A landscape with many valleys, sampled at points; each row gives a point and its height.
From any point a ball rolls to the lowest of the 2 points nearest to it. It stops when none of these is lower. Distance is the straight distance between rows; heights are no part of it.
Q752: [117  93 108 117 106 145 162 187 111 156 111 105  71 134 160 122 135 108
 144 123 167]  (h 2.75)
Q641: [119 168 107 146  60 139  43 141 119  83 127  88 131  75  85 116 137 100
 170 124 128]  (h 3.67)
Q690: [ 65 116 132 129  43 125 102 143 128 149 119 136 160 153 104 136 125  84
 131 145 137]  (h 6.08)
Q904: [142 189 119 163  63 113  69 119 135 131 126 116 174  99  95 127 121 101
 123 130 155]  (h 2.93)
Q930: [180 118 106 146 152 110 103 116 129 130 124 131 130 144 142  96 171 144
 111 124 195]  (h 4.93)
Q216: [180 159 156 144 143 142 124  80 135  74 184 107 138  63 118 138 157 172
 135 123 105]  (h 5.82)
Q480: [159 171 163 160  98 150  97 142 132 118 187 101 148  37 128 150 155 151
 145  94 130]  (h 6.20)
Q974: [ 79 111 147 142 160 182 127 140 141  79 147 108 110  93 114 146 169 156
 159  90  66]  (h 6.61)
Q277: [134 139 135 134 145 118 159 146 120 163 133 132 137 110 151 143 111 133
 116 103 114]  (h 6.28)
Q379: [ 82 108  86 133 166 161 115 169 134 100  70 109  75 171 123  88 113 133
 142 136 129]  (h 7.64)
Q871: [ 45  69 126 102  94 149 153 163 117 148  93 144 115 182 136 131 108 103
 129 155 129]  (h 5.50)
Q597: [ 87 154 128 162 144 154 146 167 136 138 115 105 139  67 132 151 101 137
 139  81  76]  (h 3.70)
Q191: [139 174 108 173 132 163  84 122 124  56 133  86 141  55  90 131 148 156
 151 110 103]  (h 4.21)
Q361: [ 47 114  90 148 159 175 125 177 134 109  95 110 120 120 110 124 123 128
 144  88  86]  (h 6.92)
Q986: [140  95 180 124 132 169 127 150 130 107 190 125  85  95 151 131 212 164
 151  98 148]  (h 2.49)
Q84: [167 145 118 123 105  97 134 151 126 192 109 144 122 151 160 123  92 109
 106 148 181]  (h 2.17)
Q961: [ 93  85 115 114  72 147 129 190 108 156 103 106  70 158 147 110 121  97
 151 153 177]  (h 3.12)
Q80: [132 185 158 147 135 122 153 101 141 131 162 128 178  70 119 165  96 145
 118 104  65]  (h 2.53)
Q774: [181 110 136 112  99  97  87  94 132 125 134 128 101 157 136 114 148 126
 143 165 172]  (h 5.31)
Q249: [161 141 135 128 185 125 187 174 118 169 149 129 132  88 165 145 129 146
 100  83 133]  (h 6.60)
Q882: [135 160 122 145 107 153  96 156 119  95 102  68  64  72 135 129 119 149
 183 123 103]  (h 7.25)
Q6: [166 142 110 131 182  97 129 115 134 147 101 149 138 178 139 103  82 136
 102 151 151]  (h 6.71)
Q805: [142  74 175  90 175 118 183 121 114 146 182 160 121 137 165 152 167 158
 113 116 120]  (h 2.34)
Q962: [ 64 103 123 115 136 151 120 105 144  80 119 132 129 144  85 136 128 116
 149 140  58]  (h 4.10)
Q9: [175 124 110 119 160 108 108 132 133 149  92 136 100 198 143  87 103 123
 117 183 178]  (h 7.06)
Q940: [156 160 137 138 178 132 140  62 131  54 154 103 131  85  98 138 131 179
 139 134  67]  (h 5.51)
Q999: [191 145 156 130  64 101  83  74 131 114 168 113 140  99 120 131 157 123
 147 152 150]  (h 3.49)
Q461: [136 121 120 143 191 144 129  81 143  77 139 131 151 132 105 119 165 165
 119 107 105]  (h 5.90)
Q234: [116 105 150 122 166 133 152 119 130 114 136 117 101 117 142 145 132 153
 141 122  85]  (h 6.14)
Q955: [ 50  48 124  97 113 157 177 174 107 134 105 135  88 161 150 122 137 114
 137 133 144]  (h 5.40)
Q318: [ 95 102 163  90 122  97 166 114 124 143 121 150 106 171 135 151  67 124
 143 175  80]  (h 4.62)
Q288: [ 89 163  94 146 129 136 117 160 139 143  86 126 150 124 116 123  79 114
 125 115 110]  (h 7.10)
Q586: [ 72 104 101 127 131 156 106 149 137 113  86 137 121 188 107 106 110 107
 135 154 128]  (h 6.65)
Q729: [133  90 150 103 179 119 190 141 113 154 154 161 137 139 161 141 148 138
  93  97 128]  (h 2.73)
Q523: [128 138 125 118 125 116 135 141 133 150 102 120 100 148 136 132  67 120
 149 161 109]  (h 7.13)
Q809: [167 146 174 128 169 123 161  91 141 123 197 146 157  94 133 156 147 164
 118 109 104]  (h 3.73)
Q204: [104  78  91 133 130 145 128 167 117 142 110 129 103 161 142  87 170 115
 124 110 196]  (h 5.24)
Q964: [ 83 106 152  92 137 124 149 110 135 114 114 124  98 163 127 147  73 130
 167 169  53]  (h 4.80)
Q629: [ 83 127 136 115 111 144 132  73 144  92 147 143 168 130  66 147 131 102
 132 143  55]  (h 3.75)
Q545: [181 113 144 135 104 121 107 150 114 156 167 119 109 104 161 121 194 130
 133 103 202]  (h 7.61)
Q370: [149  80 170 117 155 146 155 135 127 133 193 151 116 122 159 138 207 157
 125 101 152]  (h 2.80)
Q623: [102  81 137  80 175 120 224 168  98 161 118 144  93 148 169 146  91 126
 112 117 106]  (h 5.59)
Q604: [118 103 138 102 136  99 186 140 111 188 117 192 151 164 163 136 123 104
  62 107 166]  (h 3.36)
Q450: [116 146 123 129 122 121 114 109 151 113 109 120 132 144 108 129  82 119
 146 161  93]  (h 7.58)
Q647: [123 180 122 154  91 126 116 165 129 162 110  94 120  74 134 151  76 124
 152 118 113]  (h 4.29)
Q79: [138 165 133 138 127 137 128 142 127 102 119  73  73  69 139 148  84 159
 178 133  73]  (h 6.93)
Q353: [ 60  89 144 103 146 137 155 106 139  95 115 142 108 161 115 145 111 129
 153 150  58]  (h 4.40)
Q638: [208 152 143 124  82  94  84  48 128  96 155 115 121 116 115 126 135 123
 140 173 143]  (h 3.86)
Q31: [211 132 109 102 184  85 171 148 107 176 144 150 121 127 185 140 136 135
  85 109 167]  (h 7.16)
Q75: [128 109 177 124  37 129 109 164 117 160 173 111 113  90 146 147 174 109
 157 114 171]  (h 4.25)
Q863: [184 177  97 170 101 103  76 104 131 133 123 122 177 114 116 112 137 122
 110 127 188]  (h 2.58)
Q119: [114  98 153 127 111 165 119 163 115 108 153  96  74  94 152 125 190 141
 165  98 138]  (h 1.91)
Q975: [112 187 147 161 147 143 154 139 135 136 143 111 162  55 125 163  94 150
 122  84  70]  (h 3.15)
Q945: [ 96 121  97 129 150 169 123 176 127  96  74  85  45 129 134 102 120 141
 171 125 113]  (h 7.57)
Q382: [111 137 102 155 140 122 113 119 142 133 116 152 176 149 114 114 138 125
  96 106 141]  (h 3.82)
Q720: [140 106 145 102 122 112 115  44 138  86 142 150 135 194  91 118 129 112
 131 193 115]  (h 5.25)
Q324: [114 114 112 133 199 129 146  86 141  96 127 150 163 153 110 116 138 149
 107 111  92]  (h 6.05)
Q351: [156 120 113 126 216  99 148 104 131 140 101 160 150 183 142 101 101 145
  87 128 141]  (h 6.46)
Q256: [159 177 172 134 136 100 160  95 137 156 176 142 164  84 139 171 113 144
 111 113  89]  (h 3.14)
Q552: [133 110 122 104 142 136  98  34 141  48 139 133 125 172  75  97 161 121
 134 171 103]  (h 5.52)
Q819: [ 54 118 114 143 165 178 131 157 140  84 121 107 126 101 105 136 142 140
 155  87  59]  (h 6.78)
Q766: [147 164 128 138 163 116 137  60 139  82 142 120 158 107  90 138 107 147
 122 137  70]  (h 5.22)
Q171: [141 110 123 129  61 128  63 152 111 123 109  91  69 141 140  90 154 107
 172 148 193]  (h 5.81)
Q505: [192 104 126 111 155  99 155 141 114 174 155 157 130 142 173 131 181 132
  90 111 184]  (h 7.34)
Q727: [146 128 175 129  75 124 114  87 137 119 183 121 141  99 122 150 161 127
 145 129 114]  (h 2.98)
Q362: [191 113 124 140 175 110 115  88 135 126 147 142 155 136 138 110 180 154
  98 116 172]  (h 4.75)
Q319: [ 69  60 130  91 145 144 217 174 107 158 108 142 101 153 159 135 107 114
 114 121 121]  (h 5.49)
Q496: [113 145  93 142 121 132  90  95 144 102 127 138 189 142  67 114 150 107
 112 125 119]  (h 4.06)
Q131: [197 143 139 139 122 127 120 162 115 156 161 110 115  75 166 135 175 147
 123  98 188]  (h 7.71)
Q502: [191 134 147 138 211 115 151  93 129 105 173 134 141  99 143 135 167 190
 111 109 126]  (h 4.22)
Q190: [ 70 102 134 104  60 131 146 160 115 159 103 140 112 167 136 145  86  94
 141 171 128]  (h 5.69)
Q225: [ 97 115 118 128  65 141  94 177 128 147 103 101  94 135 129 118 109  95
 163 139 156]  (h 3.56)
Q601: [ 93 118 150 127  40 136 113 176 112 162 134 108 110 102 139 141 140 101
 158 118 149]  (h 3.99)
Q40: [105 176 110 137 152 136 131  88 143  89 124 133 177 113  79 137  87 125
 122 129  49]  (h 4.85)
Q745: [196 178  96 154 132  92  94 114 135 148 103 134 157 136 137 107 106 138
 104 140 187]  (h 2.14)
Q36: [138 188 113 156  42 127  58 143 124 117 115  93 145  86  99 130 102  96
 149 137 137]  (h 3.30)
Q205: [ 98 171  87 159 184 137 124 145 136 121  75 131 160 131 106 117  63 136
 107 107  90]  (h 7.38)
Q187: [ 83  89 161 118 164 164 163 147 132  99 147 114  84 112 140 146 163 163
 157 105  74]  (h 6.39)
Q70: [155 122 125 128 164 128 113  48 136  59 139 123 123 140  97 113 155 151
 132 147 106]  (h 5.70)
Q820: [149 174  93 156 107 153  49 122 119  56 113  83 123  74  93 105 142 137
 155 126 134]  (h 3.96)
Q13: [187 159 132 123 113  93 101  53 139 110 136 131 149 150 103 123 101 123
 125 177 134]  (h 4.41)
Q764: [ 73 109 128 116  64 122  98 117 133 132 115 164 168 190 101 125 124  83
 117 169 148]  (h 6.23)
Q997: [157 114 141 115  65 115  70 115 120 111 126 106  83 136 138 105 150 115
 164 158 170]  (h 5.61)
Q585: [119 189  92 140 133 130 108  80 142  94 119 140 194 117  54 128  83 104
  98 148  64]  (h 4.55)
Q931: [159  99 121 118 121 110 157 151 117 182 141 157 130 146 168 119 169 115
  90 106 201]  (h 7.43)
Q562: [ 87 101 164  92  98 106 151  92 130 132 124 171 151 187 118 148  89 107
 122 184  97]  (h 4.15)
Q188: [154 104  99 141 135 131  88 141 126 130 108 122 112 156 138  88 179 134
 121 115 203]  (h 5.09)
Q557: [120 108 121 123 216 106 159  83 134 122 118 164 163 180 125 113 100 145
  89 117 106]  (h 6.25)
Q617: [130  98 121 104 183 103 193 145 107 179 110 180 146 164 164 123 128 123
  68  90 155]  (h 3.13)
Q848: [ 99 149  99 123  98 142  81  90 141  79 134 131 182 127  39 113 143  93
 123 148  98]  (h 4.07)
Q4: [ 96 138 113 144 123 163 101 160 130  94 101  76  77  88 123 120 136 137
 171 108 104]  (h 7.40)
Q791: [ 90 110 122 121 113 131  99 126 140 131  94 163 155 207 108 112 102  95
 121 180 137]  (h 6.42)
Q615: [113 151 131 154 105 109 115 126 134 169 130 158 188 133 124 124 151 111
  85  93 171]  (h 3.59)
Q833: [195 131 135 132 185  96 139  94 130 135 158 144 149 123 153 133 162 163
 101 116 148]  (h 4.53)
Q197: [134 181 120 143  82 117 139 182 124 194 103 111 125  83 153 140  76 115
 122 111 139]  (h 3.64)
Q451: [183 135 119 106 184 108 193 175 100 179 148 124  98  99 179 151 113 137
 105  94 137]  (h 6.86)
Q688: [192 151 101 131 133  80 130 136 125 188 113 150 145 149 159 117 111 122
  94 133 188]  (h 1.29)
Q97: [113  98 141 101 176 123 184 140 122 136 125 127  92 139 154 141 108 145
 132 123  90]  (h 5.85)
Q193: [159 151 170 135 107 142 135 150 133 147 176 112 121  55 147 160 142 153
 147 105 120]  (h 6.44)
Q518: [133 109 109 112 164 132 128 154 125 145  83 137  87 199 149  87  99 120
 121 169 170]  (h 7.29)
Q251: [130  94 131 120 102 159 135 189 109 139 140  97  70  99 158 119 173 129
 154 101 168]  (h 2.31)
Q718: [130 104  91 124 184 141 143 155 125 129  75 123  65 178 148  90 113 141
 130 146 147]  (h 7.47)
Q78: [ 88  98 153  99 103 102 153 101 126 160 113 187 170 195 132 144  99 104
  99 163 129]  (h 3.87)
Q700: [ 62 100 144 105  39 133 114 140 125 141 124 133 126 155 116 148 103  91
 154 160 116]  (h 5.91)
Q695: [162 103 128 127  87 117 130 166 111 180 145 132 114 126 164 120 182 114
 117 108 211]  (h 7.52)
Q349: [137 152 132 142 147 133 130 115 134 100 123  94 104  92 126 148 103 155
 156 129  80]  (h 6.55)
Q53: [132 159 120 144 100 104 142 160 129 200 119 158 161 120 149 126 129 107
  76  93 186]  (h 3.35)
Q687: [146 119 131 124 123 106 113  74 138 118 132 141 140 162 113 125 135 125
 126 158 140]  (h 4.89)
Q914: [132 150 109 133 142 118 143 153 132 158  99 125 124 126 143 130  68 128
 127 131 118]  (h 6.70)
Q322: [107 135 165 128  99 138 131  90 144 104 171 135 174 100  94 158 149 122
 131 120  80]  (h 3.42)
Q513: [126 175  91 124 102 150  79  79 136  69 123 129 170 117  35 108 115  91
 120 171  80]  (h 4.24)
Q419: [ 57  53 116 115 105 156 146 169 108 131 119 129 114 163 132 116 175 112
 135 113 167]  (h 5.34)
Q504: [108 152  96 136 180 138 117 126 146 100  81 122 131 154 103 116  62 136
 129 149  85]  (h 7.67)
Q8: [142 164 119 132  89 102 146 171 125 205 102 142 135 120 156 136  93  99
 100 116 176]  (h 2.95)
Q367: [102 111 144 115  99 103 151 122 120 176 124 180 166 161 142 141 126 104
  96 128 142]  (h 3.63)
Q855: [182 165 146 161 124 142 101 105 130  92 173 101 146  53 121 135 164 161
 135 106 132]  (h 6.01)

For each start below, name the point where the ball stops.
Q191 -> Q688
Q766 -> Q688
Q601 -> Q119
Q131 -> Q277
Q496 -> Q688
Q379 -> Q727
Q819 -> Q80
Q367 -> Q805
Q545 -> Q277
Q647 -> Q688
Q79 -> Q80
Q190 -> Q80
Q586 -> Q80
Q774 -> Q727
Q171 -> Q119
Q720 -> Q727
Q351 -> Q727

Call two points neighbours if one is among the 2 nearest of the other. Go from one point of each pair to the other, from neighbour to neighbour, staying as low as possible. Name the highest point that can't be avoided.
Q805, Q119 -> Q370
Q688, Q727 -> Q545
Q727, Q805 -> Q964
